Each row is a point on a landscape with many valleys, with its height.
A ball rolls from a point to the lowest of its 6 nearest points, and stops where none of them is lower. Distance is the straight distance between rows; heights are no part of it.
K468: [110 133  83 111  75  96 133 220 144 102 105  98 117 114 113 157 139 208
 101 100 136 104]  h=32.8
K383: [104 136 130 132 125 122 104 179 132 105 112 140 144 112 133 158 178 190
 119  95 109 137]  h=52.5
K346: [ 67 145  97 135 103 142 116 130 116 192 134  96  95 157 135 176 105 136
 146 116 100 110]  h=28.7
K295: [ 87 100  93 121 100  92 142 181 120 201 128  91  97 162 118 157  94 154
 127 104 181 121]  h=26.5
K315: [ 99  83 159 131 140 100 121 181 110 165 138 133 110 145 123 130 119 114
 148 104 136 158]  h=36.4
K176: [127 166  70 148 174 129 113  73 137 148 130 132 122 112 154 199 110  91
 153 108 164 154]  h=44.7
K113: [203 101 150 129 198 137  99 120 112 120 134 163 114 137 153  70 105  93
 189 137 146 176]  h=52.1
K791: [151 138 139 123 139 153 156  76 125 110 135 114 161 113 117  83 135  97
 101 158 155 119]  h=40.9
K375: [152  96 168 141 170 130 118 154 106 141 146 144 107 145 122  71  93  88
 150 134 147 156]  h=30.9
K951: [160 119 156 132 158 120 139 149 126  75 114 142 176  96 119  97 184 155
  95 119 163 148]  h=33.6
K631: [145 145 134 133  92 134 152 135 130  83 107  99 140 105 118 116 149 157
  81 139 140  96]  h=43.3
K583: [107 126 152 147 159 136  96 132 118 161 146 146  89 162 132 107  78  87
 171 125  90 147]  h=56.9
K857: [145 143 165 137 118 150 114 132 139  84 117 158 147 129 127  92 154 142
 128 137  61 118]  h=48.8
K403: [146 167 116 140 171 152 109  62 137 138 142 131 115 132 138 123  82  76
 162 151 112 136]  h=50.6
K153: [131 137 161 125 117 170 105 110 129 122 123 160 121 156 132  85 123 115
 142 145  49 108]  h=47.3
K693: [118 128  90 118 127 103 160 116 123 141 118 108 141 113 121 176 159 160
 111  90 205 126]  h=27.3
K75: [101 171  73 113 100 141 133  89 151 128 120 105 143 114 130 209 174 173
 114 105 118 108]  h=55.1
K9: [159  82 180 135 158 116 140 159 111 111 135 151 155 127 116  67 154 128
 106 127 167 159]  h=19.4
K290: [122 155 139 137  92 131 120 175 133  77 110 130 137  98 110 129 159 180
  96 128  90 113]  h=49.4
K720: [ 58 126  81 115 110 118 120 156 122 181 117 104 105 147 148 201 140 159
 142  83 127 123]  h=15.1
K984: [104 161  96 149 148 143 106  90 124 166 137 106 103 137 134 170  89  91
 156 122 132 129]  h=44.8
K749: [ 72 121  66 110  67 109 140 163 136 212 142  89  91 184 121 144  64 152
 124 121 153  82]  h=28.8
K72: [104 152  89 116  69 139 151 105 150 137 125  88 117 139 119 154 124 156
  96 129 137  82]  h=39.7
K320: [ 91  80 204 135 120  66 116 207 130 135 146 137 127 154 129 115 133 129
 138 119  88 177]  h=46.2
K285: [139 151  84 118  81 106 160 160 145  73 108  82 139  91 111 139 145 194
  82 116 160  92]  h=45.0
K428: [143 149  89 108 125 149 159  32 141 114 148 129 161  87 118 160 139  91
 118 154 156 142]  h=45.8
K766: [140 127 186 120 126 145  92 144 143  88 125 180 127 146 143  82 146 137
 151 140  17 125]  h=57.1
K195: [ 95 123  64 109  66 107 155 173 153 177 118  94 117 170 117 142  94 176
  99 112 164  90]  h=29.1
K952: [220 130 131  95 172 160 113  48 125  90 127 157 149 118 155  67 137 100
 184 166  95 149]  h=16.2
K549: [201 119 140 118 182 152 109  91 114 109 131 160 141 137 151  73 136 108
 184 156 108 151]  h=39.1
K4: [174 133 118 119 184 135 117  80 137  91 128 175 171 108 158 135 190 155
 163 124 140 156]  h=54.2
K897: [159 147 161 136  70 142 141 191 130  50  96 104 145  69 100  78 112 125
  86 175  83  59]  h=37.8
K967: [175 136 129 122 166 145 131  69 135  86 128 161 173 121 147  99 179 127
 146 145 136 146]  h=47.1
K381: [ 96 167  64 111  61 124 143 142 164 133 112  87 118 137 126 166 129 193
  95 121 128  76]  h=34.8
K406: [135 129  70 113 111 114 169 101 126 162 135  80 119 121 112 163 105 119
 111 122 214 113]  h=32.5
K567: [ 95 165  65 137 147 136 106  66 135 147 138 128 130 124 140 215 126 111
 163 118 127 130]  h=48.0
K956: [154 114 137 120 116 119 164 128 121  98 112 104 156  98 102  99 157 136
  67 134 186 116]  h=29.9
K456: [115 154  82 120 126 128 141  81 121 158 135 107 126 121 123 194 137 124
 128 108 169 127]  h=35.0
K764: [136 174  74 134 143 149 137  39 147 145 151 104 111 104 120 169  72  54
 118 145 146 138]  h=50.5
K393: [ 98 178  95 126  77 147 128 104 147 114 114 104 119 129 123 168 147 174
 102 134  90  86]  h=48.4
K988: [108 151 140 135 131 150  88 131 145  88 120 166 141 134 144 130 173 174
 138 115  37 124]  h=67.1
K200: [140 113 169 134 132 109 118 216 134  45 125 152 157  90 114 101 168 168
 123 121 100 158]  h=45.7
K944: [129 152 147 133 118 167 132  96 121 132 131 127 126 141 123  91 123 105
 129 158  96 107]  h=37.0
K328: [128 116 184 136 107 133 138 137 112 145 131 130 109 145 107  71  87  90
 118 154 111 114]  h=26.1
K719: [179 118 170 132 178 154 109 109 123 123 149 146 104 146 135  41  78  58
 160 159 100 137]  h=47.2
K202: [137 125 145 128 159 150 106 114 119 122 137 166 138 145 142 106 147 127
 161 129 106 143]  h=56.6
K738: [ 90 164 103 132 136 161  95  73 130 159 141 135 119 149 143 166 120 120
 171 130  64 116]  h=71.2
K391: [127 132 109 133 179 124 115 102 121 134 134 149 150 117 150 160 160 127
 160 110 170 151]  h=43.4
K741: [134 138 128 124 156 145 123 108 126 109 129 159 161 124 129 133 184 152
 136 118 127 140]  h=55.8
K12: [105 124  71 114  91 117 156 125 127 188 134  74  90 157 124 138  65 127
 114 131 193  86]  h=30.0
K902: [127 129 141 127 159 154  88 112 126 139 134 169 110 166 161 118 114 119
 187 127  57 134]  h=65.8
K579: [153 109 155 123 170 126  99 151 124  95 127 187 153 135 147 120 182 154
 155 112 110 165]  h=67.3
K71: [122  97 194 142 122 113 115 171 120 126 138 169 118 155 127  80 118 109
 150 132  80 139]  h=40.2
K297: [110  74 203 141 108  91 135 184 114 162 151 127 103 160 113  79  85 101
 126 136 119 141]  h=26.9
K302: [143 118 191 147  51 121 143 186 140 118 101 117 121 118 112  69  94 109
  84 167  79  75]  h=31.1
K667: [150 138  62  87  79 126 191  84 158 102 128  84 145 106 111 158 142 145
  66 131 186  93]  h=53.4
K742: [125  99 128 133 126 101 154 158 102 185 138  92 104 131 116 126  94 119
 114 115 214 131]  h=29.8
K646: [156 132  90 102 107 113 179 106 147  86 110  81 154  92 105 141 175 156
  66 126 193 117]  h=41.6
K388: [112  55 206 133 121  54 142 207 114 159 148 117 116 151 115  84 106 108
 126 123 148 166]  h=27.9
K586: [ 97 142 135 134  58 146 139 137 133 165 121 111  98 152 123 115  97 126
 109 151  85  78]  h=38.0
K345: [ 99 101 158 127 120 104 118 196 124 115 120 141 132 131 131 139 163 167
 114  99 114 158]  h=39.6
K831: [100 149 134 134 115 151  97 105 130 131 120 149 126 145 135 133 140 145
 145 131  48 111]  h=60.3
K139: [144 119 173 132  90 129 155 153 121  96  98 115 135 111 106  70 119 121
  69 157 134  86]  h=31.3
K24: [137 163  77 108 105 145 166  35 150 102 132 124 155  97 115 186 162 116
  96 141 132 120]  h=5.4
K819: [153 145  88  87  88 147 189  43 150  95 129 106 157  88 109 154 151  98
  58 167 144 105]  h=56.5
K426: [190 110 157 120 167 134 125 108 128  83 122 162 168 116 139  77 171 137
 133 149 139 144]  h=36.0
K625: [142  81 178 128 160 108  97 169 116 130 143 162 121 158 150 101 127 113
 179 120 105 172]  h=11.2
K529: [111 147 100 128  88 150 145 100 122 178 137  81  99 142 116 138  88 112
 122 146 143  85]  h=33.7
K248: [106 149  71 135 152 110 125 121 119 185 125  83  95 120 134 191  88 108
 137  98 201 132]  h=36.7
K774: [124 155  99 128 145 144 130  66 130 139 143 122 138 119 128 163 130 103
 138 132 145 131]  h=42.8
K253: [103 153  68 122 154 123 127  70 129 131 126 146 164 109 144 211 179 137
 142  99 144 140]  h=5.0
K43: [131 146 167 144  88 135 122 191 131  63 109 137 132  91 107 107 133 159
 106 149  58  95]  h=39.2
K235: [ 95 110 138 126  72  99 141 197 134 144 114 104 105 140 119 126 118 167
  94 123 110 112]  h=24.8
K492: [168 117 181 135 114 141 139 170 124  47 104 134 153  83 108  56 141 123
  73 160 109 102]  h=14.2
K882: [ 97 141 113 123 102 125 126 136 120 142 118 114 134 129 121 163 157 168
 115 103 132 121]  h=32.7
K74: [146 129 112 153 218 124  90 113 131 141 128 147 111 135 159 141 102  92
 171 103 179 175]  h=53.8
K900: [163 148 122 138 175 152 127  66 133 137 146 110 114 126 122  96  70  45
 130 161 149 139]  h=44.2
K59: [156 155  74 114 164 144 132  30 146 102 144 167 173  97 145 178 155 108
 151 140 130 159]  h=60.4
K696: [127 163 100 112  94 153 155  48 144 122 134 109 141 117 117 157 146 119
 102 148 117 104]  h=46.5
K244: [106 108 124 119  88  88 141 204 135 133 112 107 118 129 111 140 139 184
  96 100 154 124]  h=26.7
K21: [105 133 102 151 190 110 100 144 115 167 128 117  95 133 150 178  92  86
 155  84 181 164]  h=43.6
K930: [158  68 174 133 183  93 119 170 107 133 153 153 139 130 122  81 127  99
 150 118 178 184]  h=34.9
K633: [134 112 178 138 120 122 132 174 125  97 120 143 139 115 115  99 154 147
 105 126 118 135]  h=32.6
K449: [141 152  87 108 127 130 170  60 144 114 137 123 168  92 116 164 160 117
 104 129 174 138]  h=43.8
K545: [109  97 195 143  65  99 144 197 136 133 116 121 102 143 112  92 102 122
  98 147  73 115]  h=26.3
K698: [181 151 108 121 176 160 121  44 136 113 139 142 135 120 142 104 111  83
 163 157 118 142]  h=41.3
K840: [184  92 143 119 204 130  83 134 106 116 129 189 128 139 169 111 154 125
 211 114 134 174]  h=69.3
K710: [115 155 119 144 169 156  80  92 126 155 139 139  93 160 144 140  78  96
 183 127  78 132]  h=60.0
K665: [139 165 127 123 140 168 117  58 146  86 125 161 148 123 143 125 159 146
 140 145  67 120]  h=74.9
K264: [180 107 124 146 229 113  85 136 122 132 120 172 103 133 183 133 110  98
 189 106 166 193]  h=67.7
K942: [109 100 164 123 143 122  89 164 135 110 134 182 131 150 153 127 163 157
 178 102  50 160]  h=72.0
K258: [157  98 175 141 123  90 146 222 116  60 115 125 146  80 100  92 155 173
  83 122 151 141]  h=37.2
K325: [125  81 161 143 162  92 126 183  93 166 142 126 112 128 118 109  94 102
 133 112 195 168]  h=21.6
K569: [120  86 165 140  90  83 155 195 115 148 127 114 113 132 109  96 107 143
  83 135 146 120]  h=18.2
K652: [107 104 131 130 181 124  88 157 113 143 132 160 130 145 153 149 139 130
 175  95 122 166]  h=61.7
K649: [116 134 130 138 137 148 126 111 112 166 134 100 102 140 123 128  78  91
 130 141 153 126]  h=38.3
K280: [118 165 118 132  53 145 145 138 152 105 106  97 121 114 122 125 116 160
  82 152  90  64]  h=45.6
K154: [133 117 159 135  89 130 162 130 118 149 122  96 114 136 106  80  98 104
  87 166 145  84]  h=32.4
K354: [ 77  98 118 145 166 112 101 181 106 181 139 122 105 149 141 171  99 115
 165  92 134 160]  h=47.0
K804: [ 59 130  88 128 150 134  95 140 114 165 117 137 137 140 156 202 149 141
 175  83 104 132]  h=50.0
K294: [135 109 133 123 126 104 150 161 114 127 115 112 141 122 108 123 150 160
  87 103 191 132]  h=20.0
K890: [137 161 102 124 155 149 111  63 145 102 124 154 163 119 146 163 171 148
 152 125 101 133]  h=60.1
K920: [141  62 195 148 135 107 146 170  95 148 149 129 111 131 108  56  85  82
 109 141 166 138]  h=8.9
K877: [133  68 180 134 131  93 153 191 104 129 132 128 126 121 104  84 133 122
 100 124 183 147]  h=5.8
K452: [ 89 148  90 118  50 145 138 111 146 169 128  90 101 159 123 158  93 149
 109 144 115  60]  h=37.1
K83: [113 170  95 129 125 160 118  35 141 132 138 136 137 123 135 177 135 118
 150 143  87 128]  h=58.2
K459: [ 72 113 151 136 105 127 112 165 116 177 138 126  92 152 131 138  98 116
 142 129  89 128]  h=40.1

Call two points neighbours if one is among the 6 nearest of the other. Go from one point of each pair to the other, from neighbour to neighbour, staying as low as possible. Name the highest point that can't be avoided.
K720 and K625 -> K375
K877 and K253 -> K456
K877 and K492 -> K139
K952 and K720 -> K426
K720 and K877 -> K244
K877 and K24 -> K774
